Each row is a point on a tangle of strands that fork and nearly touch. The rows are in no order.
Points whose rows are less than 49.3 apart are linked; no others are. Some points are linked to none.
Q_576: [-39 -15   3  36  15  -2  -3  18   9  -9 -26  24 -26 -24   2  23  41 -54
 -14   6]
Q_340: [-18  14  -4  16  -4 -19 -17   0   7 -33   8  -9  -4   2   9  18  36 -28
  -5   6]
Q_443: [ 26   0  14   0   2  -2  27 -17  -8  28  -4  -8   8 -12  -3 -22   8  -4
  -1   1]
Q_594: [-39  22  20  21  18   6 -19  30 -33  -3  22   1 -32   7   3 -10  -5  -3
 -29  15]
Q_158: [ -3   9  -6  36  29 -11 -21  12 -22 -18  17   9 -25  23  23  12  37 -11
  -7   4]
Q_257: [-40  14  13  33  15  -2 -22  31 -31  -3  20  -2 -28   5   6   3  10 -26
 -28  18]
Q_503: [-17   7  10  12  27  -1 -26   5   8 -30   2  19 -19  15  12   4  44  -7
  -3   5]
Q_780: [ 34  -6 -14   9  -9  -4  14  -8 -16  14  -2 -16  14   7   8 -16 -34  22
   0 -19]
Q_540: [-62 -13 -17   2 -18   5   0  34  21 -27 -11  23   1 -22   1  31  20 -57
 -26   5]
Q_991: [ 36  -5 -16 -29   5  -6  13 -34 -10   7 -21 -26  18  -5  -7   2   8  33
  44  -5]
Q_824: [ 40 -16   5 -33  -8  23  38 -21  -3  27  -5  19  20   0  -2   1  -9  18
  23  -3]
Q_125: [  9  -4   2 -61 -11  10 -22 -11   7  20  -8 -22  27  11 -18  -9 -15  22
  25  -9]
Q_674: [-12   0  16  37  45  -5 -13   9 -15  13   6  20 -37   1   7   0   6 -17
 -31  -4]
Q_473: [ 18   1   3  26  12  -9   3  -4  -5  14   7  14 -19   3   3 -12 -32  12
 -25 -18]
Q_143: [-15   4  14  36  31 -10  -9   4  -6   4  -3   8 -27  -5   7  -2  23 -26
 -23   2]
Q_489: [ 20  -5 -20  26  16  -3  -7  10   5 -12  10  37 -27  28  13  10 -38  35
 -12 -21]
Q_466: [-30  -4  12  30  26   1  -8   7  15 -12 -23  24 -26 -20   3   9  48 -36
 -11   5]
Q_747: [-57   6  14  26  12   4 -19  40 -18  -7   9   8 -26  -1   2  10  17 -38
 -26  24]
Q_369: [  5  15  -2  -8  24 -14 -19 -27  23 -31 -18   2 -10  -6  -6   1  35  17
  24  -6]
Q_497: [-21   8  -3  32   8 -12 -19  16 -14 -25  16   4 -18  13  18  20  37 -30
 -14  11]
Q_914: [-65   1  -9  -1 -19   2 -13  35  21 -29   5   9   5 -17  -3  21  19 -50
 -24  18]
Q_442: [  4   7   7 -21 -18  -1  18 -16   7  10  -5 -19  23 -33 -11   4  46 -32
  24  21]
Q_599: [-54  10   0 -13 -23   0 -18  22  32 -17   6  -8  18 -24 -13   6  21 -45
 -12  21]
Q_498: [ 43 -24 -24 -34   1   5  29 -29  -3  10 -22  -5  15  -3  -3  14 -12  44
  42 -11]
Q_17: [ 27 -45 -21 -47 -22  15   4  -8  15  15 -12  -1  24   9  -5  26 -37  37
  34 -13]
Q_113: [ -9   0   0  -1 -26 -11  24  -6  10   2  -5 -16  17 -39  -7  11  41 -46
   5  20]
Q_309: [  9   9  16 -40  -7  20  15 -17   2  24  -5  -9  28 -22 -11  -4  44 -19
  31  16]
Q_274: [ 17 -46 -23 -23 -34  12  -1   4  19   5  -5  -7  23  12  -4  22 -54  37
  23  -8]
Q_205: [ 26  -9 -15  17  19  -6   5  -4  28 -12  -2  42 -24  12   5   4 -24  34
  -6 -23]
Q_601: [ -5   6   5  24  -3 -20  11  -8   1   2  -5 -17  -3 -22   0   0  31 -36
  -6   8]
Q_654: [ 19 -15 -33  37  -8  -3  -8  20   5 -13   9  26 -20  24  12  19 -60  37
  -5 -19]
Q_619: [ 19 -19   4 -41 -37  32  18   7  -2  25  12   8  28  15  -9   2 -49  21
  14   6]
Q_350: [-20  22  10   1  12   2 -32  10 -12 -26  15  -3  -9  28   4 -13  -8  21
 -11  -1]
Q_647: [ 25  -1   8 -48  -4  14  11 -24  -4  23  -7 -12  27  -1 -10  -6  12  11
  33   1]
Q_953: [  9 -25 -32  27 -27   1 -11  22  11 -19   3  11  -6  19   5  19 -68  42
   3 -11]
Q_957: [ 15  -3  14 -42 -22  28  20   3  -8  32  14   1  29  11  -7 -16 -32  13
   6   7]
Q_21: [ 24  11 -10  21   6 -16   1 -13 -14   0  -3 -20   2   8  11 -16 -11  13
  -2 -19]
Q_920: [-18  18  18  -1  -9   8   0  16 -14   5  18   2 -16  -2 -12 -26 -47  24
 -29   3]
Q_612: [-29  -1   0  23 -11 -16   9   8  10  -5  -7  -7  -3 -27   0  14  29 -53
 -16  13]
Q_154: [  1  14  10  -4 -15   3   6   6 -18  17  13 -24  12   3  -7 -30 -34  13
 -14   3]
Q_881: [  9 -37 -26   5 -37   7  -7  15  19 -12  -2  -2   9  14  -1  18 -67  39
  12  -8]
Q_726: [ -1   5   9  33  36 -14   2 -10   4  -1 -11  13 -29 -12   6  -3  28  -9
 -11  -4]
Q_729: [ 13  -1  -7  -3   5  -6 -12 -10   8 -14  -4  -5   2  21   3 -13 -27  32
  -1 -19]
Q_556: [-14  16  16   0   3  -6 -15  -5  13 -11   0 -13   4   0  -4 -16  16  -9
  -6   3]
Q_653: [-48 -21 -16  16  -6  -2   2  30   5 -28 -10  31 -16 -13   9  46  33 -57
 -23   5]
Q_51: [ 10  13   0  12  -7 -22   7 -20  -1  -6  -5 -29   6 -12   0  -5  27 -15
   9   4]
Q_174: [  2   4  10  34  31  -7  -8   3 -15  13  13  21 -32   5   5  -7 -20   3
 -33 -12]
Q_527: [ 18   3  20 -20  -5  14  26  -9 -11  35   5 -10  23  -6  -3 -22   7 -10
   6  10]
Q_802: [ 16  17 -11  36  19 -19 -10  -7 -18 -10   3 -11 -11  15  17  -9   3   8
  -4 -17]
Q_226: [ 12   5   0 -18  -4  -6 -10 -14   3  -3  -6 -26  15  12  -5 -19 -13  19
  10 -12]
Q_753: [ 39 -29  -6 -35 -21  33  39 -15  -1  25  -3  27  23  11   4  29 -26  21
  36  -4]
Q_337: [ -3   6   4  -1 -25   7   3  15 -12   0  17   2  -8   5 -11 -15 -66  34
 -19  -3]
Q_334: [-21   3   4  -9 -26   0  17   8  15  15   3 -18  25 -32  -9  -1  34 -53
   0  26]
Q_696: [ 26 -19 -16  -5 -25   6  10   1 -10  11   2 -12  19  12   3  -7 -55  32
   3 -14]
Q_687: [-33  21  13  -3 -17  -5  -8  14   8  -1  12 -27  14 -11 -11 -17  10 -30
 -11  22]
Q_380: [-32  16  21  10   9  -1 -20  12   8 -14   3  -1  -8   1  -1 -14  19 -19
 -18  11]
Q_884: [ 49 -16  -1 -18   1  12  46 -28   0  24 -10  23   5 -15  -5   0  -4  25
  21  -2]
Q_948: [ -5  10  12 -48  -8   6 -29  -6  16   8  -1 -20  22   4 -22 -21  -6  12
  13  -1]
Q_304: [ 24   9  11 -49   2  22  20 -31 -12  21 -13  -1  24 -17 -10   8  36   5
  47  11]
Q_405: [ 28 -25  -7 -65 -10  22   2 -19   3  24 -13  -1  27  10 -10  14 -16  31
  38 -12]
Q_411: [ -7  19   7  -7  -4  -7 -22  -5   3 -12   4 -25   9  13  -4 -19  -4   5
  -1  -1]
Q_680: [ 20   3  12 -26 -14  16  21  -4 -17  32   9 -15  29   8  -3 -21 -18   5
   5   5]
Q_907: [ 35  -4  -5  24  13 -13  20 -15  -3  21  -1  12 -15  -7   3 -11 -22  13
 -13 -20]
Q_336: [ -6   8   0  -3   2   2 -22   5  -5 -20   8  -2  -3  26   0 -16 -36  34
 -10 -13]
Q_771: [ 21  11 -14  37  33 -16  -7  -2 -15  -3   6   9 -25  16  18  -3  -8  16
 -12 -23]
Q_573: [-53   9  15  15   6   6 -24  31   4 -21   5   8 -15   0   2   4  26 -34
 -21  21]
Q_170: [-18  15  15 -17 -19   4   3   7   9  18  10 -27  29 -14 -12 -19  18 -32
   2  26]
Q_818: [-31  26  20   9   5   5 -13  19 -19  -3  18  -6 -20   4  -4 -23 -21   9
 -28   9]
Q_999: [ 24   2  -7 -18  -2 -11  -1 -26  -2   0 -13 -33  19   5  -3 -10   4  19
  26 -11]
Q_83: [ 23   3  -7  17  36 -10   9 -16  19 -10 -10  34 -28   0   4  -4   0  28
  -5 -18]
Q_431: [ 38  -7   4   7   3  -6  31 -19  -6  29  -3   4  -2  -9   1 -16 -13  10
  -4  -9]
Q_534: [ 21  11  -3  -8  -7 -15   7 -29  -2  -3 -10 -32  15 -10  -6  -5  25   0
  27   2]
Q_517: [-11  15   8  10  23  -1 -30   8  -6 -27  12   7 -15  31  13  -5  18  11
  -8   2]
Q_128: [ -6  12   4   5  29  -7 -24 -11  18 -33  -7  15 -17   7   5   2  42   6
   9  -3]
Q_153: [-53  21   4  -1 -21  -4 -17  26  13 -18  17 -18  10 -12  -9  -1  11 -35
 -16  24]
Q_990: [ 18   5   4  23  36 -13  13 -21  12  -2 -16  23 -27 -16   1  -9  17  13
  -6  -9]
Q_195: [  7  -7 -12   0 -30   5  -2  13 -12  -3   8 -10   7  12  -2  -7 -68  39
  -7 -12]
Q_913: [ 44 -37 -24 -31 -16  20  38 -18   0  18 -13  12  20   4   5  31 -23  34
  44  -6]
Q_402: [  8   9  -4  35  42  -8 -17  10 -23  -6  16  17 -29  25  22   1  16   6
 -14  -7]
Q_851: [-35 -16  -5  35  16  -6  -5  22  -4 -17  -6  25 -28  -7  12  38  44 -51
 -15  10]
Q_743: [ 23  -7   0 -67  -5  16  -4 -22  -4  28 -13 -16  28   9 -11   6   2  20
  39  -9]
Q_472: [-28 -10 -12   7 -25 -14  25   5  18  -9 -13  -1   8 -46  -5  23  32 -57
 -11  11]

Follow the links from the first point to the second, and from the first to the third. Name the last point that the two ways share.
Q_336 / Q_654 / Q_802 => Q_226
Q_540 / Q_913 / Q_881 => Q_113
Q_369 / Q_696 / Q_647 => Q_226
Q_517 / Q_442 / Q_753 => Q_999
Q_687 / Q_143 / Q_729 => Q_113
Q_824 / Q_540 / Q_380 => Q_999

A fork is a point with three links, a tip a point with one. Leave the first point through the second and follow the links. Name the first fork or tip that comes.
Q_473 / Q_174 => Q_743
Q_780 / Q_696 => Q_226
Q_653 / Q_540 => Q_113
Q_143 / Q_674 => Q_619
Q_573 / Q_747 => Q_340
Q_884 / Q_824 => Q_999
Q_729 / Q_336 => Q_369
Q_153 / Q_599 => Q_466
Q_999 / Q_991 => Q_884
